Each row is a point on a tangle of strands that fork and nearly touch. The rows are in no order.
Points whose rows are less than 59.7 apart are linked; no others are. Some points are linked to none.
Q_543: [-18.2  -2.3  -7.8   7.1   5.2   8.8  -1.3 -28.8 -17.7  15.3  13.2 -13.0
  -7.7 -27.7  27.7 -25.1  40.4 -11.2   5.2  -7.6 -25.8]
Q_831: [-12.9  -3.2  17.6 -22.3 -10.6 -18.6 -22.6   5.0  -7.5   8.4 -23.6  10.1
   1.8   1.5  -7.9  16.7  -6.4  26.7  -4.8  -0.7  26.5]
Q_342: [ -6.4  -5.1   4.0   6.9   1.3  29.8  -9.7 -22.5 -35.3   1.2  -7.0  -5.4
   1.2   3.1 -12.1  -6.2  -3.7 -12.0  -3.9 -19.9 -24.1]
Q_118: [-33.6  -1.8  14.9  -5.9  -2.6  19.3  -7.3  -3.9  14.4   3.6   1.3  26.2
   7.7   8.1 -12.9  -5.8 -12.7   4.4   1.1   2.3  12.6]
Q_854: [ 19.1  11.2 -11.4 -16.6   8.8 -22.2   6.8  -8.7  14.8  -6.4 -12.0   5.2
   3.4   4.4  -8.6  26.2   8.0  -3.2  -8.2  13.8  10.4]
Q_726: [ 13.2  -2.0  -2.2  -2.0  19.5  17.1 -14.8  -0.8  -2.7   2.7  -3.4   1.6
   2.8  -8.8   7.7  12.8  17.8  -4.0 -21.6   4.5 -22.8]
Q_772: [-11.8   0.9 -29.3  -4.7  -1.3   9.8 -14.8  -5.2  16.1  -2.7  -3.0  11.5
  -7.8 -27.9   6.8 -13.1   5.7 -16.4   8.3  12.5  12.5]
Q_618: [ 19.6  -3.5   1.5  10.3  26.5   7.9 -36.2   5.8 -60.7   8.8  24.5 -18.8
 -25.5   6.2  13.5 -22.9  -2.0 -16.9   9.5  13.7   8.7]
Q_896: [-13.2 -15.0 -23.6  -7.0 -11.0   7.9 -38.3  12.2 -15.6  12.2  -4.3   6.7
  -8.2  19.9  -2.2 -14.7  13.1  34.9  19.2  12.2   7.3]
Q_515: [-25.4   9.2  -1.7   3.9  -0.1 -16.6   5.0  -8.1 -14.7  -6.3  -7.2 -12.2
  -2.2  25.3   3.3  -8.9  -8.8 -17.0   4.8  24.3  -7.5]
Q_827: [-10.6  -2.1 -11.4  -7.5  17.5  -5.2  -9.4  15.3  14.4 -12.2  -9.6  -3.1
 -15.0  21.3  -8.7   7.7 -33.1  18.4  11.0  24.6   8.8]
Q_130: [ 13.4  -7.6  -6.3   8.3  29.4   9.8  -0.4 -27.0 -34.9   1.2  36.1 -11.0
 -32.7   0.1  20.4 -20.5  17.7 -17.3  -7.3   9.8 -21.2]
Q_922: [-30.0   8.7  28.7  -3.1 -13.4  10.3  21.0  13.1  25.8  16.0 -26.1  20.3
  16.5  12.3 -15.0  19.5  -5.7   8.9   9.3 -22.3  -5.3]
Q_937: [ -9.7  10.4  13.9  -8.1   4.4 -19.3  17.3   4.0  37.2 -15.8   2.7  -4.8
  36.1 -15.2 -16.8   4.9   1.6   4.0   3.3 -18.9   6.4]
Q_559: [ -1.3  -3.3  27.3  -9.3   6.4  11.2  12.3  -1.2   6.8  -1.3   9.1 -13.7
  20.4  10.0  -0.6   4.2 -22.0 -18.8 -25.4 -10.5 -10.2]
Q_29: [ -9.4  -8.0 -18.2  -9.2   2.8   3.0 -28.6  11.7 -15.7  17.2  -4.7  20.7
 -10.9  24.5  -6.4  -5.3  -9.1  46.4  -5.9   7.9  21.8]
Q_475: [ -2.3  -8.9  -3.6   5.9  20.5  16.0   5.0 -21.3 -40.5  -5.3  24.1 -21.1
 -13.2  19.1   9.0 -31.0   8.7 -11.2  -4.9   6.4 -27.8]
Q_888: [ 22.5  -4.8   6.7 -16.9  18.8 -17.0   3.0 -19.4  -7.6  -2.8  18.3  19.4
 -10.7  25.8  -0.9  15.0 -19.9 -16.6 -28.6   4.4   9.5]
Q_732: [-11.7  -5.5 -12.6  -4.0 -20.5   1.5   7.4  14.1  30.5   3.9 -28.5  12.2
 -16.7 -23.1  -3.9  -1.8 -20.3  37.4   3.4   0.0  24.1]
Q_572: [ -4.9  -7.4  12.9 -21.0  -8.4  -4.6  12.8  -2.1  43.8  -5.6  -7.6 -11.6
   5.2  13.2 -31.0  10.1  -3.6  37.2  10.3  -9.4  26.0]
Q_47: [ -3.6 -16.5  17.3 -13.9 -24.8 -14.7 -14.5  11.6  12.9   5.0   0.8  -3.6
 -17.3   6.4 -15.8  -7.5 -23.5  57.6  21.8   0.2  59.8]
Q_825: [ -7.2  -6.6  -4.7 -11.2  19.1  26.7  -5.9  -1.0  16.2   4.1  11.8  -9.5
  22.0  -0.7  -4.3  -2.1  19.7   2.5  -9.2 -15.4 -25.3]
Q_778: [-32.3  -8.9 -11.0   4.2 -21.8 -17.3 -24.5   9.1  22.4 -11.9   0.9   6.2
   2.9  17.7 -12.9   0.5 -13.6  38.7  37.3  11.1  10.7]
Q_218: [-22.0 -21.0 -21.3   5.7 -36.7 -22.5 -34.9   5.1  17.7   0.8   0.8   9.7
  -9.6  30.7  -5.2  -4.6 -19.1  46.4  40.6  -3.2  25.0]
Q_255: [  5.7   5.9  12.1   4.9  13.3  -0.1  -2.8 -15.1 -40.0 -24.2  20.3  -0.8
  -2.4 -22.2   6.4  -9.1  27.7 -23.4  11.8   9.6 -22.4]
Q_447: [ 13.9   7.4 -16.4  18.5  27.7 -36.9 -32.9  14.2 -45.7  -7.0  19.9  -2.3
  -9.1   9.1  13.9  -9.3 -18.9   0.0   0.4   9.4  10.6]
Q_254: [ 19.2  12.4  25.2   1.2  16.6   2.5  38.0  12.4  55.9  -6.0  -9.6  16.2
  -7.7  -5.8 -26.6  34.5 -13.4  10.3  13.1 -13.0   8.9]
Q_277: [ 28.9 -11.1 -15.6  -1.5  23.0   7.5  -6.6 -21.3 -21.0 -17.4  32.5  -0.8
 -26.3  -0.6  10.1  -4.8  12.8 -35.2  -5.9  16.5  -8.1]
Q_586: [  1.7  15.2  13.4   5.9   2.6 -11.0   4.3 -10.6  10.8 -12.8  20.0  24.1
  -1.8  14.7  -9.0 -14.1 -12.1   8.1  -4.3  25.7  25.4]
Q_815: [ -8.9  10.5 -31.2   5.8  12.1  -8.0 -27.9  -5.1 -22.3  14.6  10.6  16.7
 -15.3   0.0  16.4 -22.9  20.8   1.7  11.6  26.3  16.0]
Q_126: [ -2.2  -9.5   6.2 -30.4  -8.7   0.8   1.7  -0.8  27.9  -4.6  -4.1 -25.1
  12.9  11.7 -19.4  -2.8  -2.7  15.1  -3.5  -2.4  30.4]
Q_36: [ -2.9  12.0   8.5  -0.5  -1.7 -20.7 -26.4  13.6 -20.2   6.2  10.3  24.3
  -8.5  -7.7   8.7 -20.2 -14.7   9.7   3.4  23.1  53.0]
Q_917: [-10.6  -6.2 -15.9 -24.5  -9.4  -0.3   6.1   4.2  -6.8   6.9 -27.2 -16.3
   3.9 -14.8   9.7  -8.7  25.3  -9.7  -1.4  -1.9   3.3]
Q_250: [ -5.4 -14.7  13.6 -16.5 -24.1 -11.1 -24.6  12.8   2.9   0.4 -21.2   4.7
  -4.5  -2.6 -19.0  10.6 -14.0  52.1  11.4  -3.2  36.7]
Q_227: [  9.1  10.6 -30.8  16.8 -16.3  -7.6 -11.5  -9.8  -8.9  -4.9   5.5   5.0
   4.2  -4.1  -6.4 -28.8  18.3  23.1  13.9   1.6  14.5]
Q_880: [  4.7  24.1   4.4   0.5  -2.2 -11.5  25.5   7.9  32.0   3.1  -8.1  -7.0
  33.3  -8.9  -5.6  14.7  19.6 -18.9   5.8 -25.4 -10.4]
Q_217: [-21.9 -15.5 -22.4   2.6 -14.5  19.2 -28.2   7.0  -6.2   0.6  -5.6  -9.3
  -9.6  15.4   1.5 -12.9  22.3  24.3  27.6  22.1 -18.3]
Q_156: [ 12.4  13.3   6.3  17.4   2.1  -4.6  18.7  -5.6   0.8 -26.3   9.0  19.1
  -7.5   3.6   1.3   5.0  -9.9 -12.7  -4.1  22.0   2.1]
Q_698: [-16.7   6.7 -13.7  10.0 -22.4 -10.6   5.6   8.7  11.7   6.7 -29.5  10.1
  -3.2 -19.3   7.8   3.4 -19.4  18.4  -5.7  -3.0   3.9]
Q_962: [-18.2 -23.5 -16.1  12.4 -46.8 -16.5 -27.7  12.8  21.1  11.8 -16.8   7.4
 -18.9  12.6   5.1   2.0 -26.9  58.5  17.0  -7.6  27.4]
Q_168: [ 22.3   2.6   1.2  18.2  16.5   9.9  37.7  -5.0   7.5   8.3  20.2   3.9
   7.8  -4.7  13.5  10.2  19.7 -41.4 -17.9 -33.8 -43.2]
Q_491: [ 36.4  -6.7  11.8  -7.6   7.3   3.4  29.5 -10.1  -5.4 -12.1  23.8  -4.1
   7.1  14.2  -9.3   1.1  16.5 -24.3 -24.3  -0.3  -2.2]
Q_783: [  4.0  -6.5 -16.0 -11.6   5.4  -7.7 -33.8  18.3 -53.7  12.4 -15.7 -12.0
 -19.5  -5.9  15.1  -7.3  12.2   1.7   6.2  14.6  14.6]
Q_192: [ -9.9 -13.8 -18.1 -15.6   5.9   9.0  -8.7  17.4 -11.4  -5.0  -7.7  21.3
  -2.3   1.7 -13.0  -6.4 -16.0  44.8  -9.5 -13.4   5.5]
Q_25: [  8.5  -9.3 -10.5  -5.5  12.1   1.5  -9.0  18.2 -24.1 -27.9  18.8 -21.6
  -4.4   5.9 -10.0 -23.2 -18.8   0.3  -4.8   9.8   5.9]
Q_214: [  2.0   0.5  -2.2 -25.3 -15.4   0.3  14.4  -4.5  17.6   7.1 -16.4 -26.8
  13.5  -0.8  -2.9  -4.8   4.2 -10.0 -18.3  -2.7  19.4]
Q_752: [ 27.1  -4.4  19.0 -10.8   3.3 -38.4  32.9   1.3  13.7 -28.7  13.7  -6.8
  -0.4  -2.3  -2.5  22.2 -27.9 -18.4 -19.8  -2.6  11.3]
Q_248: [ 32.1  14.1  20.1  -3.8   4.4   3.3  38.1  13.2  14.8   4.9  -9.1   8.0
   3.9  -2.0   7.1  32.9  25.7 -53.0  -9.1   2.1 -12.4]
Q_715: [-19.6   3.8  -3.8   0.4   2.6  -8.4  -2.0   4.0  16.3  -7.6  24.1  10.1
  -3.6  12.9  -6.0 -26.8 -15.9  34.2   2.7  21.7  30.5]
Q_27: [-25.7   0.0   5.7   4.2 -15.8 -14.5 -22.6  -8.6  14.0   4.2  -6.3  -4.0
  37.3  -5.2 -10.7   5.7  -6.5  17.0   6.0 -19.3 -10.9]
Q_967: [ -0.5  10.1  -4.6  18.5  -8.0  11.6  21.5   4.1  14.7  -1.6 -25.3 -15.3
   2.6  17.4  -4.2   1.6 -23.4  -1.7  -8.3   3.7 -17.1]
Q_508: [ 19.4  11.8  12.3  13.7  14.3   2.8  32.2  -5.8  22.9 -22.2  18.8  35.1
  -2.9  -0.1 -10.0  18.0  -8.1 -16.3  -4.4   8.9 -10.2]
Q_166: [ -0.2   8.8  12.7  16.1 -13.5  -2.9 -14.7 -12.0  -7.2   0.5  -2.4 -12.8
  21.9 -31.3  14.4 -10.8  17.6  -5.2 -15.5   5.0  -7.4]
Q_399: [ 13.6   1.6  -0.2   2.3  -6.4  31.1  17.3   6.9 -11.3  -4.6  -9.0   7.2
 -13.5 -22.4   4.8  -5.3   5.1 -20.6 -17.2  20.0   3.4]
Q_228: [  0.7  -4.1 -17.1 -19.2  23.1 -29.2 -22.6  -2.6   0.1 -13.7  10.0  -8.0
   4.7   3.6  -5.7   7.9 -28.0   6.3  -8.4  -7.1  10.1]
Q_68: [-21.6   6.6   8.0  -1.0  -1.9  -7.4  11.8 -13.4 -11.0   3.2  -7.8 -23.0
   5.2  12.7  13.5  -0.4  17.3 -27.9   4.0  17.1 -22.2]
Q_417: [-14.7 -14.1  -4.6   7.0 -18.9  21.9 -22.4 -18.9 -10.7  24.9 -17.4 -33.6
   2.4  -8.9  13.7  -5.8  45.1  12.6  16.8  -4.0 -32.8]
Q_764: [-19.2  -6.1 -32.4 -16.8 -10.2   0.1  -8.1  10.1   4.5  -5.1 -21.7  -1.5
  -2.5 -20.7   4.6  -9.0  14.2  -5.9  18.4  10.2  -1.2]
Q_182: [-35.4  -2.1   1.0  -0.3   1.3  14.3 -33.7  -8.7  -7.4  11.9  -4.9  24.0
  -0.5  -5.1   2.6  -8.7 -10.9   5.4  -2.0  10.8  -2.8]
Q_925: [  3.9  16.8  25.3 -11.8  -3.7  -8.0  39.1  12.1  13.0  -0.9 -17.6  -0.7
  19.9  -2.9  -2.3  23.3  17.7 -26.7  -1.3 -10.1  -2.0]
Q_538: [ 40.5 -14.6  -6.5   3.6   7.8  10.3  10.8 -11.0  -3.0 -16.7  35.4  14.2
 -12.8 -22.7  14.9   1.4   6.9 -44.6 -21.8   9.3 -14.2]
Q_627: [ 12.4   8.0  -3.6  19.1  -2.6 -16.7  10.8 -21.2 -17.8  -8.5  12.2  -6.3
   3.0 -13.0  15.2 -10.0 -19.1 -30.9 -19.8  -9.7 -11.6]
Q_703: [ 24.5 -11.1  38.9  -1.5  -3.2   5.0  43.5  17.0   1.1  -3.3  12.7   5.9
   9.2   7.6   5.1  22.7 -18.9 -50.5 -26.0  -6.9 -16.6]
Q_879: [  3.5   6.7   8.6  21.4  -1.5 -12.9 -15.8 -13.4 -15.8  -3.3   8.0  -5.6
   7.6 -19.1  27.3  -8.0  -7.3 -14.2 -24.6   6.6 -12.2]
Q_731: [ 17.5   7.0  25.3  12.7   4.2  22.0  34.0  12.8  24.2  -0.3  12.6 -11.3
  17.0   6.5  -0.7  11.0 -12.4 -28.9 -23.4  -9.6 -16.0]
Q_531: [  1.7  -3.5  -4.4 -12.2   7.6  10.0  20.1  11.1   3.7  -7.1 -21.7  20.6
  -0.4  -1.0 -20.7  13.5 -16.5  21.4  -9.2 -20.1  -2.5]
Q_280: [  9.5  -5.5   3.4  -7.5  15.4 -11.2   6.8  -0.5 -14.3   3.7  -2.6 -12.5
  10.3 -14.6  24.0  18.5  19.3 -26.5 -24.0  -4.0 -32.9]
Q_672: [ 15.4  -5.7  32.8  13.8   8.9  22.4  22.6 -36.5 -28.0  12.2  26.0 -13.0
 -11.4 -13.4  28.6  -2.2  30.4 -37.6  -6.7  -4.2 -32.8]
Q_306: [  8.1  17.8  41.8  11.2   3.5  15.4  46.7   3.3  35.9   6.3   4.6  13.4
  11.4  11.1  -7.6  10.0 -22.0 -21.5 -11.7  -6.3   1.8]
Q_388: [ 23.0  11.9 -12.9  22.6   3.7  31.1   9.3 -22.4   3.9   0.6  -5.6 -10.9
  -0.1  -9.3 -10.5  -3.9  30.7 -14.6  10.9 -12.0 -29.4]
Q_367: [-12.1  12.4  -1.2  -5.0   9.3  28.8  20.4  15.7  25.9  25.6  -8.5 -12.5
  19.5  12.5 -11.1   5.7  35.9 -27.5  25.3 -37.3 -29.9]
Q_183: [  6.4  11.4 -17.8  14.8  -1.2  -8.6  32.1 -17.7  -3.6   2.5  -8.9  -1.5
   2.1  -6.4   4.4   1.7  -2.8 -22.2 -14.1 -25.0 -20.1]
Q_57: [ 11.2 -12.7  15.2   5.0  18.6  -0.7  30.0   0.9  -5.2   4.3  19.6  -5.9
  -0.2  -5.1  30.9  23.3  25.0 -45.0 -16.8 -14.5 -54.5]
Q_104: [-30.5 -28.4   5.3 -26.1 -36.8   0.1 -20.2   3.3  28.0  15.1 -22.7   1.5
  17.0  17.6  -9.2  11.9  -1.8  35.0  12.7 -20.3  13.3]
Q_964: [ 12.1   7.7 -28.4   2.7  -2.5  -2.5  -6.4 -12.3   1.8 -13.9  -5.0   3.3
   8.4   2.5 -21.1  -5.2  12.4  21.2  13.3  -4.7   0.7]
Q_295: [-10.7  -2.0 -22.1  -9.4   8.0 -27.9 -46.4   8.7 -19.5  -0.7   1.1 -14.9
   2.2   8.1  -5.5  -4.6 -12.4  12.7  10.8   1.7  13.9]
Q_54: [-15.3   7.9  32.2  -3.5   0.2  -3.1   4.8  -0.1  28.0  14.5 -25.8   5.6
  14.6   5.6  -9.7  31.6 -17.5   0.9   0.6  -7.4   5.6]
Q_82: [ 11.5 -14.6   8.0   2.4  16.0  13.0   7.9  -4.9 -39.7  -4.9   3.8 -20.5
 -31.3 -20.7  34.0  11.2  13.2 -41.7  -3.9   1.9 -42.6]
Q_361: [ 41.7  -5.7   5.3  -8.5  -0.5 -23.7  32.1  -1.0   4.0 -21.6  18.4  -5.3
  12.4  -4.8   5.1  15.5  -0.4 -25.7 -26.3  -4.8   0.8]
Q_50: [  7.9  14.2  26.6  13.4   4.9  11.3  37.5   6.3  31.8  -5.2  -0.8  29.4
   0.7  -3.5 -19.1  23.3 -18.4  -1.9  -4.6  -9.3  -0.6]
Q_471: [-14.3  -1.5 -18.3   4.4 -16.8 -10.9 -31.0  18.1 -13.3  16.4   6.7  12.5
 -13.6   1.6   3.1 -29.0 -15.1  22.9  21.1  11.8  52.3]
Q_294: [-23.4   1.5  -8.0 -10.4 -10.3 -19.1  -7.0  13.8  17.0 -22.2 -13.4  -7.1
  -2.2   2.6 -18.0   6.7 -19.8  18.8  19.6  12.6  10.0]
Q_395: [-14.3   2.5  -2.8  14.2 -40.0  10.8   8.4   2.4  54.5   8.2 -24.1  -1.4
   8.0  -8.0 -19.6  11.2 -19.3  14.3  25.7 -27.9   6.5]
Q_614: [  6.6  -5.9   6.8   7.4  19.6  25.3  15.5 -10.8 -22.3  -3.6  10.4 -16.3
   1.8  21.9  -4.4  -6.4   5.7  -8.5 -10.4  -7.5 -38.7]
Q_226: [ 15.5  11.2   0.5   5.9  -7.5 -22.4   9.8  -6.8 -17.2   0.9  -9.4   2.1
   1.3  -0.7   9.9  -1.2 -10.0  23.4 -32.8   4.2   7.1]
Q_386: [ -8.7 -18.8 -33.0  -6.4 -37.1  -1.9 -17.8  18.1  10.3  13.2  -6.6  17.1
  -6.6   9.8   2.5 -14.1  19.1  48.3  17.4  12.1  22.8]
Q_735: [-19.3 -10.5  -0.2 -13.1  -6.8  -7.7 -16.7  12.3   8.8   1.2  16.5   2.6
 -12.2  13.8  -9.8 -22.4 -24.9  38.0  19.4  10.7  50.8]
Q_32: [ 34.3   4.9  -0.2  -0.3  20.2 -21.3  -7.8  11.3 -29.0 -16.2  32.8  10.0
 -25.8  24.1   4.1   0.1 -21.8 -16.6  -3.9  33.7  23.8]
Q_262: [-22.0 -10.4  10.3 -26.4   9.1   0.3  -0.8   7.6   1.7   7.6  -1.3  -8.8
  14.5  13.7  -0.2  -2.0 -16.7  11.1 -25.8 -12.6  -4.6]
Q_425: [-18.5 -13.1 -27.3  -9.7 -20.8   5.7 -11.3  17.0  25.3   4.8 -12.9  21.6
 -17.1  -9.5   1.4  -3.3   0.0  43.0  15.9  11.0  23.3]
Q_384: [-16.5  12.6  22.3   5.7 -11.3  23.4  22.5  24.5  37.5  10.2  -9.1   7.3
  31.4   4.5 -21.7   8.2   1.8  10.9  15.5 -33.2  -7.3]
Q_265: [ -0.5  -1.9  -7.0   8.9 -17.5  22.3  -3.3 -16.9   3.1  29.1 -16.9 -20.7
  15.2   8.0   4.0  -4.3  40.9  17.8   1.9  -4.4 -28.6]
Q_380: [ 12.9   9.8  -6.0  14.6   2.1  24.8  24.9 -14.0   3.4  15.7 -10.8  -4.5
   6.8  -0.4   4.7  -3.9  52.4  -2.7   1.4  -1.4 -27.8]
Q_479: [ 20.5  17.0   5.6  27.1   0.8  27.9  16.1   4.2  18.1  -1.1 -13.8   7.3
   8.1 -10.0  -8.7  14.1  10.7 -25.9   8.5  -6.3 -27.5]
Q_530: [-11.7   6.1  -1.5  21.1   9.5   2.9 -37.7   8.1 -41.2  -4.7  15.1   4.3
  -2.5 -13.6  13.1 -18.7   2.7  13.7   5.8  19.3 -15.5]
Q_194: [ -3.1  -0.3   2.3 -17.5   9.4 -14.1 -18.8 -10.7 -16.0   5.6   7.0   5.3
  12.9  11.4  -0.3 -12.7  19.8  16.7 -14.3  11.6  10.5]
Q_46: [-18.4   8.5  -3.6   5.1  11.3 -26.3  -5.2   0.2 -25.0  -3.8   2.4  11.9
 -10.0  13.3  19.4  -2.0 -26.8 -10.9  -8.9  20.4  -1.9]
Q_973: [  2.8  13.7   7.2 -20.0   0.8 -13.3  14.4  -0.9  10.1 -11.4 -20.3  13.3
   5.5 -10.0 -10.9  25.3  16.6 -19.2   7.2   6.0  10.7]
Q_949: [  0.1   1.5  22.4  -9.4  10.8  -1.1  20.3   1.8  51.7 -19.0   1.4  -8.2
  -3.8  -6.0 -30.3  16.6 -18.4  28.4  13.8 -10.8  24.5]
Q_550: [-15.8 -21.5   1.4  -1.4 -48.3  -9.0  -7.9 -14.3  43.0  17.2 -16.2   5.7
 -14.5   3.7  -9.2   3.7 -16.7  51.6  22.5  -9.6  34.8]
Q_770: [ -7.2   6.5   0.5  10.0 -21.5  24.1  18.4   5.1  10.3   6.3  -8.8  16.6
  16.8 -20.1  -4.2 -17.7  14.7  16.6 -11.7  -1.7   0.5]
Q_4: [ -2.8   8.8  31.8 -11.0 -14.0 -18.7   0.8  -7.9   6.7  -2.2 -34.9   1.4
   0.4   2.2 -13.1  29.4 -19.8   8.1  -3.8  -4.2  22.7]
Q_394: [ 11.1  -2.3 -21.2   6.5  11.1   9.5  -4.0   9.4 -16.9 -22.3   5.7 -33.7
  -6.9  -1.1   7.7 -20.9   8.7   7.9  -0.3  27.9 -16.7]
Q_909: [  5.8   4.2  -0.9  -8.8   6.9  -1.0  12.5 -21.8  21.5  -6.2  10.6   5.0
   1.3  -2.7  -9.8   9.9 -11.3 -47.8  -4.8  -9.7   5.8]
Q_583: [  1.6   5.6 -24.8   0.6   5.0   3.9 -18.4 -22.4  -4.5   7.3   5.7   9.4
 -19.1 -18.0  17.5 -17.1  20.8 -17.3  -2.8  17.5   8.6]
Q_245: [ 14.9   0.4   3.5 -10.3  12.8 -32.9   2.2  -7.3  11.4 -21.9   2.9 -10.8
 -10.2  -2.8  -5.6  16.8 -42.1  -7.1 -10.9  -6.4  20.8]
Q_638: [-15.1  -1.3  -6.1 -15.6  15.2  20.1  19.9   9.3  23.5  18.4   0.2 -10.9
  26.6  10.1   1.4   3.4  24.1  -9.8  -1.6 -26.8 -31.4]
Q_242: [ 13.4  -2.1 -12.4   3.6  12.0   7.1 -40.3  24.0 -64.0  16.4   1.6 -21.8
 -22.0   4.0   5.9 -23.1   6.7   7.8  20.7  13.1  20.0]
Q_392: [  9.4  15.3  -5.1  15.0  -2.7 -25.2  -4.5   3.3  -6.4  -1.1 -19.7   8.9
 -12.4 -11.8   1.8  12.4 -25.8  23.8 -18.2  -7.3   5.5]
Q_428: [-13.4  -1.2   7.0  -5.7  -4.6  30.6  18.3   8.4  -9.0   7.9  -4.0  16.1
   1.4 -17.7   9.7 -19.6  29.5  -3.0 -19.9  11.1  -1.9]
Q_832: [ 29.8  -8.9   3.1   6.5   3.0  33.7  23.4   1.4  -5.9  -5.6  14.8   7.7
 -16.3 -18.8  16.6  -1.5   1.7 -42.7 -24.6   2.2 -19.9]
Q_589: [ -6.6 -11.9  -3.2  -5.0 -10.1  22.7  -8.8  -6.8   8.7   7.1  -5.5 -13.6
  26.9  17.6 -15.4  -1.4  37.1  19.4  13.0 -12.6 -22.8]
Q_613: [ 11.9  25.4  16.3   1.2  18.6  26.6  31.2  33.3  23.0  14.5   2.6  -4.4
  19.5  12.1  -7.8  14.2  29.7 -43.9  16.6 -34.0 -31.1]
Q_186: [ -6.7   3.3 -14.5   4.1   0.5 -14.8 -36.4  42.8 -18.2  32.0  12.4   5.3
  -5.9  17.2   7.5 -17.3 -14.9  29.8  32.2  21.1  64.8]
Q_79: [ 14.5  -5.3  38.8  15.7   0.3  20.5   7.5 -24.2 -22.8   1.6  22.3  -5.0
   3.5   0.8  12.0   0.5   9.5 -47.2 -15.4   6.3 -28.1]
Q_317: [  7.8 -11.5  -5.9  -4.3  14.5 -14.0   6.0   0.5 -25.4  -3.7   1.1  -4.2
 -16.8 -14.0  31.7  20.3  12.0 -36.8 -12.5  15.4 -25.8]
Q_494: [ -0.7   4.3 -14.7   0.7 -15.6  -6.8  -6.9 -17.2  13.5  -8.6  -1.6  13.8
   4.8  -3.7 -32.2  -2.7 -11.3  26.0  17.5 -26.9  14.5]
Q_290: [  7.0  -1.4  -8.6  -3.6  14.3  -9.8 -18.0   2.7 -45.5   1.1 -13.6  -1.8
 -24.3  -8.6  24.3   6.0  12.7  -9.0 -10.9  16.7 -10.5]
Q_371: [ -2.6  -2.7   1.8   0.7  17.1  14.8  -6.2   9.1  -5.1 -25.8   4.3  -9.1
  -0.6  17.2 -19.1  -1.2 -23.1   3.4  -1.5  11.7  -8.5]
Q_436: [  3.2  -9.5  26.9   9.6  14.1  22.5  12.8 -26.4 -36.7  -2.9  20.8 -32.2
 -19.1 -28.6  30.5   2.3  32.4 -23.7  13.5  -9.0 -43.7]
Q_727: [ -6.6  14.1  -0.4  13.9 -22.8   0.4   8.1  -2.4  13.7   7.5 -19.7   5.7
  16.9 -35.5   9.7  -4.8   7.4   2.2  -6.1  -7.3  -2.5]
Q_667: [-20.5  -9.0   3.1  -3.6 -27.1   2.4  -8.8  -4.7  24.2  10.8 -11.0  -0.6
  26.5  14.1 -18.6   4.5  14.0  22.7  13.4 -10.0  -3.8]
Q_65: [  8.2   6.1 -30.0   8.9  15.9 -24.8 -40.9  21.1 -31.2  -2.2  17.5  -9.4
  -8.8   7.1   1.0 -16.3 -21.3  10.6  18.4   4.9  26.4]
Q_405: [ -9.1   7.6   8.9   9.5   3.6   5.8  20.4 -19.7   3.6  10.3   3.6 -37.5
  19.1  10.5  11.6  -5.3  21.3 -36.2   1.4  -8.7 -35.3]
Q_865: [ 25.8   9.3 -17.1  14.0  13.5   1.7  48.2  -2.0  16.8   1.5   2.4  11.1
  -1.7   2.2   7.8  18.1  -2.2 -36.0 -13.8 -21.7 -31.5]
Q_742: [-22.4  -2.7  17.0   4.0 -35.6  -7.4   6.4  -8.9  45.7  13.6 -33.3   7.1
   0.8  -2.7 -18.9  19.6 -20.6  28.8  23.9 -19.7  20.2]
Q_692: [ 15.8  -0.9 -14.1  14.9  29.1 -23.7 -26.5   9.5 -58.2   3.0  23.0 -19.1
 -25.1  20.2  23.6 -11.8  -8.5 -19.4   8.9  16.0   6.9]
Q_979: [-21.9  -5.1  -6.1   3.8   5.0  10.4 -32.5  10.8 -22.7  -5.3  18.3  20.2
   3.6 -19.6  -4.0 -23.8 -13.1  12.9   2.9   1.1   1.7]
Q_189: [ 24.7  -7.1  -9.2 -15.0  22.3 -14.2 -12.6 -12.6 -21.8 -10.4  29.1  15.7
 -14.8   9.9   5.8  -0.1  -8.8 -28.4 -16.7  15.2  10.5]
Q_934: [ 12.6  -2.0   1.9 -12.6   2.1  10.3   6.2  -0.5  23.0  -1.0 -19.5   5.3
  -6.2 -17.1 -16.5  15.7 -29.2   9.5 -11.6 -28.2  14.5]
Q_419: [ -8.8  -2.2 -10.8  22.1  -1.9   6.1 -25.4   4.0 -16.3  -7.6   3.9 -21.4
   5.9  -4.0   8.4 -19.3  18.4  17.6  11.8  23.5 -25.6]
Q_690: [-11.5   9.4   8.7   2.1  -5.2 -22.9  -8.5 -16.4  20.6 -11.9   3.1  12.6
  21.0 -11.9 -15.5  -1.6 -15.7  19.2   6.2 -19.3  11.2]
Q_299: [  0.4   6.2   3.6  -4.3   5.4 -20.2 -25.7   5.0 -26.7   6.3  -5.5  18.8
 -19.2   1.9  11.9   0.5 -21.3  -2.3  -2.8  16.3  29.5]

Follow the links from the first point to the second, and from the first to the third. Name the last point that the two ways share.
Q_54 / Q_262 / Q_949 | Q_50
Q_186 / Q_772 / Q_384 | Q_735
Q_638 / Q_531 / Q_475 | Q_727
Q_731 / Q_47 / Q_815 | Q_50
Q_245 / Q_854 / Q_428 | Q_280
Q_964 / Q_727 / Q_65 | Q_280
Q_979 / Q_865 / Q_218 | Q_419
Q_417 / Q_295 / Q_880 | Q_589

A fork is a point with three links. Follow the links from the first point to the second and name the forks in between, in order.
Q_295 / Q_417 | Q_317 Q_280 Q_825 Q_589 Q_265
Q_227 / Q_896 | Q_690 Q_667 Q_589 Q_825 Q_280 Q_727 Q_698
Q_471 / Q_703 | Q_735 Q_50 Q_731
Q_778 / Q_530 | Q_419
Q_436 / Q_538 | Q_317 Q_280 Q_727
Q_934 / Q_294 | Q_896 Q_419

A fork is a point with three links, a tip a point with one. Leave the first point through the second and follow the links. Name the first fork or tip that comes.
Q_394 / Q_25 | Q_395
Q_949 / Q_572 | Q_815
Q_361 / Q_752 | Q_317
